Points on a hilly landscape, in no order, each with its height.
From any point a climber takes the steepest step (rise divided by distance) to one of its 6 nearest points. It stops when none of these is higher. Distance is the straight distance between rows; heights are no part of it.
(615) (h 51.7): [ -9  11 -17  14 -36  19  17   1 -19  12  -9  -3  -9 -29 -32 -11  36  25
 -16   8  -8  -9]
(426) (h 64.8): [ 23  24  11   4  36 -18 -18  10 -13 -14  -2  -8   2  10   9  37 -25 -24
 -10   7  -9   2]
(196) (h 34.1): [  2  29  -6  23  18 -15  18  19 -17 -14   6 -16   3  -8  13  26 -10 -29
 -37   6 -10  -4]
(856) (h 58.2): [ -1  13  -9  22 -10 -11  17  10 -33 -10  -1 -17  -7  -5 -19  11  12 -18
 -32  -2   9  -9]
(937) (h 31.8): [ -6  24 -14  36   0 -12  23  15 -32 -11  -4 -19   1  -1  -8  16   3 -26
 -38   3   0  -4]
(654) (h 52.5): [ -8   8 -20  17 -39  16  22  -2 -15  11  -5   3  -3 -31 -36 -13  39  28
 -13   9 -11  -6]
(53) (h 55.5): [  4 -20   3 -24 -34   2  -5  -9  50   6  -5  25   7  -6 -10 -24  20  39
  31 -11  28  27]
(941) (h 68.9): [  8  13  -7   6  13   3  10   5 -26  -4   4 -16  -7  -4 -12  10  -1 -17
 -25   4  10  -4]
(229) (h 70.5): [ 11  12  -5   0  16   4   4   2 -21  -4   5 -16  -8  -8  -4   7  -8 -14
 -20   8   1  -4]
(472) (h 61.3): [  0  13  -5  16 -16 -11  12  10 -28  -5  -5 -14  -8  -5 -17  13  14  -8
 -27  -2   6 -11]
(663) (h 58.3): [-12 -24  -3 -25  13  14 -10 -11  36  11   5  22   7  13  16 -12  -7   6
  18  -6  20  15]
(17) (h 70.6): [-10 -13   3 -11 -32   2   3  -9  34   9  -1  13  10  -2   1 -23  29  25
  22  -3   6   9]
(170) (h 21.3): [ -8 -10   9  -3 -29   3   8  -8   2   3  -4   1   0 -11 -17 -20  16   8
   7   4 -12 -15]
(124) (h 20.2): [ -5  17  -8  39 -17 -16  22  17 -35  -9  -7 -18  -7  -3  -8  14  17 -19
 -36  -8   1 -13]
(812) (h 40.4): [  0 -23  15 -20  41   4 -34  -6  21   3   2  24   7  32  34  19 -33   8
  32 -14  11  22]
(1004) (h 55.4): [-15 -17   7  -7 -25  -5   1 -13  24   7  -7  13   5   8  -9 -23  14  15
  21   1  -1  -3]
(114) (h 66.1): [  3  14  -7  15  -2  -7  14   8 -27  -7  -5 -17  -7  -6 -16  10   6 -19
 -26   2   8 -10]
(245) (h 69.0): [ 24  16   8  -4  36 -10 -23   3 -13  -9  -3  -7  -3   9   8  26 -29 -18
   4   4 -13   3]
(831) (h 44.1): [ -7  18 -21  28 -39   1  24  12 -32   2  -4  -9 -12 -27 -12   8  44   5
 -28  -3  -5 -14]
(470) (h 75.3): [ 22  15   9  -4  28  -8  -8   6 -11  -5   6  -8  -7  -3  10  20 -21 -17
  -7   2 -12  -1]
(974) (h 18.3): [ -3 -10  -1 -12  14  15  -3  -9   2   6   6   0   1   9  10 -14 -17  -7
  15   4  -5  -2]
(294) (h 51.1): [ 19   5  12  -3  45   0 -29  -2  -8 -11  -1   2   3  20  17  18 -39  -6
  23   0 -12   6]
(955) (h 62.1): [ -8 -26  -5 -26  -2  13 -10 -11  35   7  -2  25   7  16   1 -16   0  11
  23  -6  28  20]
(87) (h 1.6): [ -9  39  -8  39  17 -17  22  29 -23 -17   3 -11   4  -9  14  28 -16 -36
 -35   8 -21  -8]
(807) (h 18.4): [ -3  17 -10  29 -27 -16  19  14 -31  -9  -8 -19  -8 -11  -9  13  24 -11
 -30  -7   0 -15]
(910) (h 52.1): [-11  -7   3  -5 -35   3   8  -8  28   8  -3   8   9  -5  -6 -29  25  20
  20   5  -4   1]
(772) (h 62.2): [ 16  27   5  11  29 -27   0  15 -17 -10   0  -7   1   2  17  36 -17 -26
 -23   8 -13   2]
(343) (h 64.2): [ -5 -20   7 -15 -28   1   1 -10  40   6  -6  19   9   5  -2 -18  22  26
  28  -5  18  16]
(288) (h 20.7): [-14  -2   6  -2 -31   9  10  -9  17  12  -4   8   6 -13 -10 -27  31  25
  11   6 -10  -4]
(819) (h 52.6): [ -4  12 -11  12 -32   3  16   9 -25   0  -3 -10 -16 -28 -16  -2  33  10
 -25  -3  -5 -14]
(536) (h 60.1): [ 21  12  11  -2  42  -1 -27   1 -12 -11  -3  -4  -3  20  13  22 -38 -14
  14   4 -14   8]
(769) (h 54.1): [ -7  13 -12  12 -36   9  16   6 -21   4  -5 -10 -14 -30 -23  -7  36  16
 -24   6  -6 -13]
(354) (h 6.8): [  2 -14  15 -11  29  -5 -22  -5  12  -1   8  10   3  20  29   8 -33   0
  23  -9  -4   5]
(238) (h 46.1): [  8 -33   2 -26 -22   2 -17 -10  51   4  -5  30   9   1 -12 -24   9  35
  34 -14  32  28]
(157) (h 52.3): [  0 -31  -1 -34  17  14 -20  -6  43  10   7  28   3  11  21  -4 -14  13
  19 -13  22  23]
(292) (h 64.9): [-10 -23   3 -19 -26  -3  -6 -12  41  11  -8  20  11   9  -5 -14  13  20
  26  -6  19  11]
(39) (h 64.0): [-11 -24  -1 -17  -8   7  -5 -13  35   7  -8  21  12  17  -2 -17   5  12
  23  -4  24  15]
(32) (h 58.4): [ -3 -31  -4 -31   1   9 -15  -7  49   7  -6  25   7  10  -2 -15   1  22
  24 -13  35  29]
(521) (h 29.3): [-13 -16  13  -6 -30   2   5  -9  16   2  -2   7   8  -3 -11 -23  14  14
  13   2  -5  -7]
(886) (h 25.1): [  9  -8  13  -3  36  -3 -28  -5   5   0   7   8   5  21  24  10 -37  -1
  31  -3  -9   7]
(386) (h 69.8): [ -8  29 -14  33  20 -13  24  18 -23 -14   3 -18   1  -8  10  23  -6 -29
 -41   6  -7  -4]
(702) (h 70.2): [ -9 -20   4 -13 -24  -4  -2 -10  29   9  -3  14   9   6  -7 -21  18  18
  21  -1  11   9]
(787) (h 20.3): [ -8 -14   0  -7  -1   7   0 -15   9   1   1   1   7  12  -7 -16  -6  -4
  17   2  -1  -1]
(480) (h 58.1): [  4  22 -10  21  14  -9  19  10 -28  -9   2 -19   0  -5   4  19  -2 -18
 -35   6   1  -5]
(98) (h 76.5): [-12   1  -3   5 -36  14  19  -9   4  10  -6   0   0 -17 -22 -26  32  26
  -1  11 -13  -9]
(42) (h 27.2): [  0 -28  15 -28  24   0 -23   1  31  13   8  24   5  19  30   8 -23  11
  24 -15   8  16]
(481) (h 71.3): [ 26  24   9   1  33 -18  -9   9 -17 -10  -2 -11  -1   1   9  27 -20 -23
 -14   8 -12   0]
(94) (h 45.8): [ -1  -7   0  -1  -5   9   1  -4 -15  -2  -1 -12  -4  -2 -20 -11  -2  -6
  -2   5   2  -8]
(970) (h 67.9): [  2   8  -1   6  -6  -4   4   3 -22  -5  -1 -13  -4  -4 -24   3   5 -12
 -19   0   4 -10]
(197) (h 8.8): [-12  -3   4   0 -35  11  13  -6   9  10  -5   2   5 -14 -16 -23  25  19
   7   8 -14  -8]
(572) (h 25.0): [ -4 -22   7 -21  23   3 -16  -7  28   5  11  18   0  19  34  -1 -20   4
  22 -12   6   9]
(534) (h 70.4): [ 12  17  -5   6  15  -2  10   4 -22  -7   8 -14  -9  -2   3  11  -7 -19
 -27   6   4  -3]
(1013) (h 76.3): [  2 -10  16 -16  55   6 -38  -8   4  -7   1   8  13  32  37  18 -44   5
  34  -2   3  19]
(132) (h 40.3): [ -9   1   2   0 -32   7  11   2  -3   9  -6   0  -9 -19 -18 -21  24  19
   1   5 -16 -12]
(633) (h 59.1): [ -1   9  -4  18 -29 -11  12  15 -27  -2  -2 -12 -12 -10 -18   6  21  -3
 -28  -7   2 -16]
(400) (h 11.4): [-12 -15   6  -6  -9   8  -5 -12   5   4  -4  -4   1  10 -14 -18   1   0
  13   3  -1  -9]
(250) (h 24.8): [  0 -16  16 -13  41   0 -31  -7   7   1   2   9   7  31  29  14 -38   1
  34  -5  -1  12]
(389) (h 38.3): [ -6  22 -14  34  11 -10  23  13 -29 -13   1 -21  -1  -3   1  17   1 -26
 -43   4   2  -5]
(409) (h 71.4): [  1  -3   2   3 -15   0   4   1 -24  -4  -4 -11  -5  -4 -23  -3   6  -7
  -9   4   3 -12]
(660) (h 48.6): [ -9 -25  -1 -25  17   8 -12  -8  33   5  10  18   8  16  27 -12 -14   6
  20  -6  11   8]
(770) (h 67.7): [  2   5   0  10 -16  -2  10   6 -26  -5  -2 -14  -9  -5 -27   6  10  -5
 -20   1   4 -13]
(916) (h 48.1): [-14 -22  -4 -14   4  13  -7 -16  17   7   3   6   7  15   9 -16  -6   3
  18   1  11   7]
(366) (h 20.4): [  1 -12   5 -12  21   8 -11  -8  12   3  10   9   0   4  26  -4 -22  -4
  20  -4  -3  -1]
(347) (h 61.1): [ -4 -28   0 -23 -12   6  -9 -12  44   4  -6  24   8  18  -7 -15   6  15
  28 -11  29  20]
(967) (h 63.6): [ -2   3   6   2 -25   1   6   3 -13  -1  -3  -6 -12 -15 -22 -11  16   8
  -6   1  -9 -15]
(193) (h 40.5): [-13  -4   3   0 -32  12  14 -14  26  15  -4   7  10 -10  -5 -27  40  32
  16   4  -3   3]
(544) (h 41.9): [-11 -19  -3 -17  14  10  -8 -14  19   7   8  12   5  11  19 -12 -13  -1
  19  -4   5   3]
(840) (h 66.2): [  9  24 -11  14  19 -10  14  12 -22  -7   6 -20  -4 -10   5  14  -6 -21
 -31   5  -1  -2]
(975) (h 60.2): [ 19   4  13  -7  31  -5 -21  -1  -6  -8   5  -2  -3  10  15  11 -36 -12
  17  -1 -14   0]
(1010) (h 58.0): [ 13   2  -4  -6  20  10  -3  -5 -11  -3   6  -8  -6  -3  -2  -6 -14  -8
  -3   5  -6  -8]
(980) (h 67.6): [ 18  22   4   8  24 -16   2  14 -14 -11   8 -13  -1  -3  13  28 -13 -24
 -25   3 -11  -2]
(178) (h 49.6): [ 10  -1   3 -10  23   6 -10  -4   3  -1  11  -3  -2  -1  14  -7 -23  -9
  13  -2  -6  -5]
(825) (h 35.4): [  6  -6   7 -10  24   4 -13  -6   6   2  10   2  -2   6  23  -5 -26  -7
  16   0 -10  -4]
(439) (h 13.7): [  0  34  -2  30  25 -25  10  28 -20 -19   0 -12   3  -3  16  36 -17 -33
 -33   9 -26  -5]
(862) (h 50.4): [  9  29  -3  18  23 -20   9  19 -17 -10   8 -12   0  -7  14  30 -13 -24
 -35   7 -11  -1]
(192) (h 70.1): [-10  16 -34  32 -47  10  28   1 -36  10  -4  -4 -10 -26 -29   0  48  22
 -25   4  -4 -10]
(248) (h 54.7): [-15 -21   1  -9  -8   6  -1 -13  19   8  -2   5   9  15  -2 -19   5   3
  20   0   9   2]
(246) (h 70.7): [ 16  11   4  -9  20   4  -3   0 -11  -2   5 -11  -9  -3   6   2 -19 -15
  -7   4  -6  -8]
(634) (h 54.0): [  5 -31  -1 -26  -7   8 -17  -5  46   0  -9  24  10   9 -11 -22   5  27
  32 -11  36  27]
(949) (h 72.6): [ 17  14  -1  -3  21   0   1   8 -15  -4   8 -14  -7  -5   4   8 -17 -17
 -17   5  -1  -5]
(646) (h 6.6): [  0 -19  10 -15  22   1 -15  -5  21   5  12  12   1  13  32  -1 -25  -2
  23 -10  -1   5]
(467) (h 56.3): [ -8  18 -26  24 -40   5  26   8 -29   4  -2  -8 -13 -28 -17  -1  43  13
 -29   1  -3 -10]
(349) (h 58.6): [ -1  -5   6   1 -17   1   2  -2 -12   2  -5  -8  -6  -4 -21 -10   5  -1
  -1   4  -4 -16]
(712) (h 34.5): [ 10  -1  11  -5  51   7 -34  -5  -2  -7  -4   2   5  26  26  16 -41  -2
  31   1  -7  13]
(986) (h 40.2): [-10   5  -8   8 -35  17  14  -3  -6  10  -2  -4  -2 -28 -21 -21  30  23
  -2   5 -16  -8]
(795) (h 25.2): [  2 -26  15 -21  29  -3 -26  -3  29   7   7  24   1  28  31  12 -30   4
  26 -14   8  20]
(913) (h 49.1): [ 12  -4  13  -5  31  -5 -22  -2   2  -4   5   1   2  13  19   5 -35  -8
  25  -3 -15   1]
(758) (h 21.6): [ -8  -9   6  -3 -18   4  -4 -10  -1   2  -5  -1   1   3 -21 -16   4   2
   8   3  -6 -15]
(692) (h 65.3): [  5   5  -1   1  -2   4   2  -4 -23  -3  -1 -11  -6  -1 -19   2  -1 -12
 -10   4   2  -9]
(360) (h 71.7): [ -2 -11  -2 -14 -37   5  10 -16  45  12   0  13  12 -12  -6 -20  34  39
  20  -2  16  17]
(335) (h 40.9): [  7  32   1  21  27 -25   2  22 -17 -13   2 -10   7   2  17  38 -16 -32
 -30  10 -25  -1]
(655) (h 32.8): [ -4  17 -15  23 -34  -9  25  16 -27   0  -4 -14 -13 -24 -13   6  35   2
 -29  -7  -4 -14]
(608) (h 57.9): [ -3   6  -4   6 -34   9  12   5 -14   7  -6  -7 -11 -26 -19 -12  25  14
 -13   5 -10 -18]

For each start below, name the point where the climber stops.
(634): (360)
(955): (360)
(238): (360)
(663): (360)
(124): (470)
(886): (470)
(354): (470)
(480): (470)
